Points, in no order, along strands that fork, close into loops and pass close to each other.
In the rows, 128 means zero.
Points whose rows are less than 130 apart are linked; no others are.
gel: [129 126 135 165 105 170 120 114 103 112 108 121 162 186 181 150 151 100
 141 136 156 158 177 118 108 114 122  86]
lifa: [130 108 105  56 154 179 149  56 106 119 147 116 111 173 149 128 173 118
 132 178 157 173 114  92 132 144 178  87]
Vosod: [104  81 131 127 167  93 148  98 119 122 147 107 107 196 127 161 141 114
 155 154 168 151 138 145 136 166 134 165]
Dife: [135 144 160 123 123 147 139 100 146 122 168 153 153 222 163 159 185 108
 119 154 149  92 153  87  90 145 146 114]
keb: [105 136 101 117 145  91 167  98 140 142 122 126 103  79  70 132 113 141
  90 135  86  73  92 159  89 156 118 177]
Bado: [ 92 147 119  79 145 133 132  90 128 184 115 147 110  74  84 133 119 160
  80 136  95 104  83 123  61 112 112 151]
fovu: [152 103 160 139 116  74 120 148  78 152 114 113 203 130  95 121 138 147
 183 158 103 151 175 185 128 110 139  83]
tabe: [123 142 120 175 107 133  91 126 108 153 129 158 151 134 177 175 144  86
 125 150 127 102 123 122 145 123 141 107]
Guse: [152 139 137 121 104 182  77 138 132  88 118 103 154 133 163 116  94 153
  96  90 173 155 176  97 136  99  94  72]
zif: [130 157 117 159 139 138 199 141 181 112 125 148  94 124  84 143 101 161
 131 100  83  62 119 138 161 146 123 146]
gek: [127 138 151 146 113 108  87 167 123 128 176 129 158 123 151 123  97 102
 135  80 150 170 126 111 141 101 102 120]
Gemu: [144 152 159 100  85 116 121 145 147 141 147 153 159  77 103 141  56 139
 114  99  98 116 139 124 179  79 126  95]
Ribi: [115 146 124 145  83 155  75 107 105 165 135 154 189 157 215 167 162  86
  91 150 154  95 141 105 124 111 173  85]
gaz: [ 93 129  70 134 155  72 179  89 118 107 108 128  76  99 103 118 150 137
 111 133 130  82  61 160  98 183 130 193]
Medi: [164 142 123 195 126 105 126 144 105  91 130  86 110 119 102 109 132 138
 129  99  96 124 116 112 131 166 107  93]
Pazas: [118  96  99  97 141 145 134 102 122 100  84  83  51 117 138  96 143 111
 105 136 115 165 133 116  98 148 123 190]
makug: [ 84 165 111 111 136 148 151  97 138 127 134 138 106 109 143 138 144  86
 105 118 112 120  91  96  81 133 112 165]
Kife: [158 135 143  97 111 133  61 159 133 121 157 117 174 120 115 111 133 117
  65 115 100 126 173 107 106 108 119 102]
vanev: [121 128 140 214  70 103  64 142 107 138  87 161 178 145 170 155 115  98
 128 130 130 100 160 141 108  47 173  96]
Tib: [170 127 141  90 119 101 118 137 136 115 170 113 156 119  73 120 136 148
  83 141  79 112 167 130 108 138 120 104]
Vono: [ 85 135 138 130 160  99 146 159 170 100 108 176  87 128 144 140 102 122
 149 112 123  73 113 143 133 120 118 219]
mose: [145 152 154 134 120 199  81 143 133 102 107 116 110 141 178 117 120 179
 110  86 177 130 135  69 131 130  99 105]
suk: [181 107 119 128 132 177  99 165 122  86  86  97 150 135 124  87 146 148
 147 154 128 175 178 141 126 116 122  61]
sov: [ 95 107 146 133 157  78 152 152 157 113 143 159 120 162 134 155 124 133
 162 143 153 113 135 169 144 155 135 192]
gegom: [135 119 105  45 109 125 139 157 143 107 139 126 148  62 134  81 133 111
 110 151  94 167 148 165 136 124 153 143]
zuk: [123 117 119 124 139 106 100 141 124 142 135 129  97  72 117 119 119 140
 114 134 103 132  88 127 145 139 121 159]
kudi: [ 97 118 158 135 131 153 144 165 144 177 106 133 180 154 168  91 159  92
 217 127 183 174 141 171 130 100 162 156]
saza: [104 104 139 159 144  77 122 185 121 124  98 154 155 114 158 112 132 119
 187 152 117 150 127 189 136 113 149 156]
Silud: [113 147 125 187 146 121 172 150 155  94 116 170  92 138 101 152  90 176
 170  95 113  96 106 137 185 124 109 136]
tuni: [142 134 121 181 157 177  66 157 146 124 129 126 145 111 141 117 116 160
  59  81 116  97 113  92 140 111  99  85]
fezu: [133 137 145 210 142 128 131 170 157  95  91 159 128 142 117 139 102 144
 144  97  85  88 133 125 175  91 135 103]
Zele: [132 131 126 132 136  98 138  79 124 145 160  87  68 152  90 161 116 115
 111 114 159  93 104  99 137 204 114 169]
karik: [135 111 121  99 105  91 135 112 107  95 115  94 111  71  90  96  71 139
 112  99  96 185 140 138 142  96 105 127]
vuve: [151 157 125 114 111 198 157 147 168  90  96 140 107 136 142 112 138 123
 124 126  98 103 167 114 122 116 130 134]
mis: [144 128 145 134  98 169 130 143 169 115 111 166 149 153 143 137 133 121
 118 149 102 119 179 135 129  90 147 117]
Vedu: [131 142 111 159 135 119 153 106 146 137 143 118  84 126  72 154 101 139
 107 105 111  76 111 121 132 170 101 151]
zolas: [ 80  94  97 119 160 117 150  94 122  87  83 119  67 127 151 143 131  96
 118 145 113 141 126 139 110 128 117 209]
Mopad: [128 132 160  77 129 146 179  94 157 102 146 139 115 195 137 153 171 123
 123 165 122 101 161 103  93 154 143 153]
zit: [122 131 108 106 147 159 139 137 142 111  81  95  78  79 130  76 112 111
  99 106  85 130 131 124  80 124 110 180]
Zala: [207 131  89 108 142 179 153 140 165  79 118  83  85 137  79  89 143 153
 106 142 101  96 172 119 121 159 121  98]
Bavob: [ 85 145 155 133 166 127  94 157 173 140 125 180  97 134 147 135 118 121
 119 102 126  67  92  99  94 105 104 205]
lupud: [151  77 127 147 138  95 118 119 101 137 136  99 114 153 103 149 134 140
 141 166 122 149 152 151 140 155 119 125]
Miton: [130 151 128 132  87 145 140  63  90 118 120 111 100 112 120 159 102 152
 119 106 154 152 104  86 140 133  92 101]
zisev: [189 135 129 158 137 137 150 166 147  88 114  98 105 128  92  98 139 143
 123 123  69  79 156 122 140 168 134 104]
vun: [149 125 124 102 124 140 137 102 121 148 170  90  95 142 129 145 137  96
 116 137 159 127 120  95 158 194 144 128]
tuser: [ 97 137 127 122 115 104 130  53 114 145 123 118  85 121  85 158  67 146
 101  85 158 131  98  95 108 110  69 156]
zira: [108 158 138 154  94 128 123 139  93 123 147 143 163 120 168 137 117 113
 165 101 158 196 110 116 144 100 103  92]
zotap: [133 156 129 109 143 163 158 131 146 184  69  95  84  56  80 103  38 127
  98  90  93  91 120 130  81 124 121 132]
Nopul: [123 104 126 104 134 178 129  94 107 115 122 121 121 168 160 148 165 122
 130 159 154 179 145 100 122 126 133 105]
Sus: [151 129 134 188 147 155  92 163 139 120  89 141 119  93 125 123 109 156
 109 109  77  88 115 111 171 116 130  93]
lol: [198 125  97  76 131 139 140 125 148  99 169 109 134 124  87  88 169 154
 101 172  96 117 151 125  97 158 124  91]
bino: [109 113  69 179 149  85 174 128 104 103 131 145 105 114 134 130 163 143
 172 156 122 151  74 167 152 163 132 137]
Leda: [ 96 126 169 112 154 112  74 140 148 132 164 159 126 137 129 132 120 157
  99 105 133 129 103  95  98  96  85 167]
dul: [ 80 137 129 126 130 106 142 100 121  96 126 136 109 138 154 157 122  76
 134 119 134 142 120 111 109 121 106 176]
futo: [133 132 148 155  75 134  73 127 131 131 105 171 183 134 157 154 117 120
  83 134  98  95 172 124 117  49 156 100]
luvi: [109 153 120 206 116 132 166 129 101 140  99 139 152 177 176 151 162  63
 218 138 156 125 125 149 134 134 156 112]
betot: [174  85  87 124 144 148  93 152 102 111 117  89 116 117 129  83 178 132
 125 173 114 184 145 134 113 145 127 103]
luru: [102 141 104 191 137 133 151 139 135 123 138 166 105 126 138 162 106 140
 173 105 150 143  83 128 186 123 104 126]
vigud: [158 109 134 144 132 188 124 146 117 126  84 104 175 182 156  99 182 121
 179 156 161 168 190 149  88 109 126  83]
gutom: [125 146 109 186 158 166  99 121 130 162 115 119 100  95 109 131  89 158
  71  69 122  86  84  95 108 124  81 112]
fipat: [163 144 149  96  94 160  60 177 166 105 133 144 204 134 133  95 121 135
  90 118 132 129 192 119 117  61 155  67]
rakil: [123  86  73  93 132  57 150 114 121 131 169 130 121  90  97 104 156 164
  86 149 120 146  81 183 148 163 147 168]
geg: [ 93 150 107 174 128 143 165 137 119 133 144 152 142 141 171 144 147  96
 193 123 163 176  89 132 161 133 133 109]
seka: [119 105 152  51 152 115 151 103  93 202 180 108 188 166 126 131 166 118
 189 160 186 166 129 154 151 151 176 103]
res: [ 74 110  55 153 166  71 175  93 107  88 121 151  83 124 129 152 151 115
 147 149 146 116  72 161 144 171 135 176]
fif: [148  95  68 162 139  94 172 123 105 102 148 115 118 130 105  91 168 166
 150 157 116 188  96 159 136 155 123 104]
gule: [150 115 165  51 119 144 120 130 117 178 178 120 191 173 116 134 158 149
 157 155 189 166 175 141 134 129 141  84]
fesas: [126 155 120 155 119 122  76 115 123 153 170 144 162 135 141 176 145  91
  68 127 109  69 120 102 110 138 113 125]
veme: [138 135 129 216  99 149  83 172 120 156  98 153 172 146 183 123 156 106
 151 137 137 114 137 143 128  95 169  92]
fum: [144 138 179 120 111 126 156 142 130 141 114 142 114 171 158 152 147 116
 191 173 144  91 147 134 146 171 171 147]
zar: [155  76  68 138 131 110 115 124 117  99 112  94  89 105  86  61 143 170
 110 140 110 200 116 146 144 133 127 121]
Seg: [147 154 141  96 136 214  85 141 136 134  96  96  68 115 163 101 134 148
 102  97 162 113 119  61 105 150 112 143]
suluz: [169 115  97  66 141 164 151  94 119 155 188  94 138 166 142 130 160  86
 134 172 174 154 142 110 151 171 165  77]
sigi: [113 115 130 113 133  91 152 133 156 116 146 136  89 103 101 102 100 193
 128 105 149 150  83 140 160 144 121 174]
Moz: [163 138 153 196 113  97 123 169  98 101 113 110 144 130 131 118 138 127
 178 132 103 129 133 140 132 151 130  93]
nesat: [136 111 150  41 117 149  88 137 121 127 161 123 171 159 123 125 149 156
 126 147 172 196 179 120 113  99 118  95]
mez: [ 90 100 115  88 142  64 168  92  78 164 178 104 155 150 120 141 142 119
 176 142 187 187  96 170 162 163 162 128]
zibur: [102 106 104  86 132  63 135 117 141 132 147 136 100  75  95  79 122 192
  82 102 148 144  51 165 131 141 137 196]
sud: [ 87 127 140  69 162 129 169  83 148 118 141 152  93 159 140 157 165 121
 127 167 129  96 103 113 120 162 163 183]
Ger: [125 155 136 162 161 163 126 141 159 172  96 109 104  97 100 129  47 111
  83  61 101  56 117 108  98 116  92 136]
ral: [131 154 110 125 136 190 130 126 155 116 129 138 122 126 137 117 164 118
  83 124 100 104 126  92  83 128 111 125]
tuze: [116 147 138 129 104  74 103 129 119 143 152 176 156  74  98 171  75 132
 120 118  86  96 115 135 167  89 113 116]
Dif: [115 112 119  91 110  84 154 138 120  91 111 111 123  60 144 100  91  97
 122 116  90 161 132 170 136 115 128 177]
lobup: [103 146 125 143 128 146  86  99 144 164 138 160 142 115 140 184  85  85
  64 103 116  68 126 104 116  93  92 143]
Teg: [127 148 111 104 143 155 134 111 146 214 109 122  99  60  57 111  74 167
  73 113 109  98  84 128  84 128 122 120]
sukez: [ 90 128 121  86 158 116 203  95 141 116 134 150  70 145 142 156 145 143
 158 152 153  85  77 135 169 189 181 182]
Fogo: [154 115 161  91 101 152  68 168 134 142 120 128 204 161 136 107 131 131
 128 138 153 163 212 143 113  69 146  83]
zizaf: [ 87 117 143 171 131  86 147 173 136 142 112 142 191 150 153  98 150  87
 208 125 156 156 136 204 109 100 156 166]
zofi: [141 160 133 116 111 148 126 100 142 128 183 133 156 159 133 151 166  98
  74 127 119  87 136  85  86 149 113 114]
vulu: [136 111 150  57  97 111 107 168 114 157 124 129 170 103 147 108 139 107
 152 169 113 170 171 167 134 112 169 137]
redis: [ 99 126  98 114 126  51 160  93  93 127 193 122 122 131 112 148 140 115
 143 135 161 156  80 140 153 176 131 139]
pagir: [135 100  61 103 131 114 129 113 130 155 153 118  97  69 103 104 145 124
  83 156  97 141  90 149 154 153 140 155]
Gipu: [137 125 145 117 139 145 181 111 131 144 128 139  74 174 135 174 137 155
 179 166 155  93 116 120 190 184 161 135]
Gar: [125 107 149  94 140 133  81 125 129 130 182 135 138 166 116 132 161 180
  97 134 158 170 129  96 107 119 101 122]
Zipa: [143 101 135 134 116  74 123 119  81 122 128 129 147 109  89 146 131 172
 144 167  89 151 138 157 144 119 123  92]
biv: [143 138 135 149 141 159 205 113 105 155 111 120 150 182 167 122 181 104
 229 160 163 131 130 144 138 154 159  87]
fis: [129 155 161 188  91  90  92 164 129  97 146 134 183 144 142 123 103  90
 122  70 119 135 151 111 115  82 124 100]
piv: [139 148 163 121 129 146 146 152 172 105 108 129 131  76  97  96  44 141
 114  63  95 106 126 103 161  69 113  99]
geke: [121 128 189 129 104 156 107 150 131 197 110 134 206 160 149 102 140 120
 204 116 205 161 161 153 130  76 149 121]
sog: [132 120 163 194 124  62 108 176  90 138  97 129 163 120 125 130 120 124
 208 144 120 133 134 177 146 130 138 118]
Pef: [ 94 146 127 135 135 121 115  69 119 151 125 123 110 117 107 188  66  90
  87  89 132  87 125 101  95 110  68 156]
Bevu: [145 138 179  86  68 120 125 143 108 154 110 123 153 125 164 140 129  85
 170 170 136 131 168 141 144 133 173 130]
susod: [140 128 136 105 140 190  76 137 126 125  82  91  75  92 153  86  97 121
  91  89 132 134 130  80  90 105  86 153]
mekiz: [135 126 146 151 130 107 138 118 127  88  98 108 117  80  71 107  63 167
 111  76  87 138 117 105 155  85 102  88]

A piece is all that can be reached along the links. How many separate loops has the piece of each point below (a circle has one, a figure eight two, a Y none), and how many tips (points with one link)?
lupud | loops 1, tips 2
lobup | loops 1, tips 4
lifa | loops 2, tips 2
pagir | loops 1, tips 0

How many points has the smallest loop of links through each point below? Write 0 if it is on no loop.
sog | 20
veme | 9
res | 16
pagir | 5
fezu | 12
Mopad | 0

A tip is a point with one link. Name the tips that can be reached along the links from each point below, in the order of the rows.
zofi | Guse, Ribi, Miton, tuze
Moz | redis, geke
zif | biv, fis
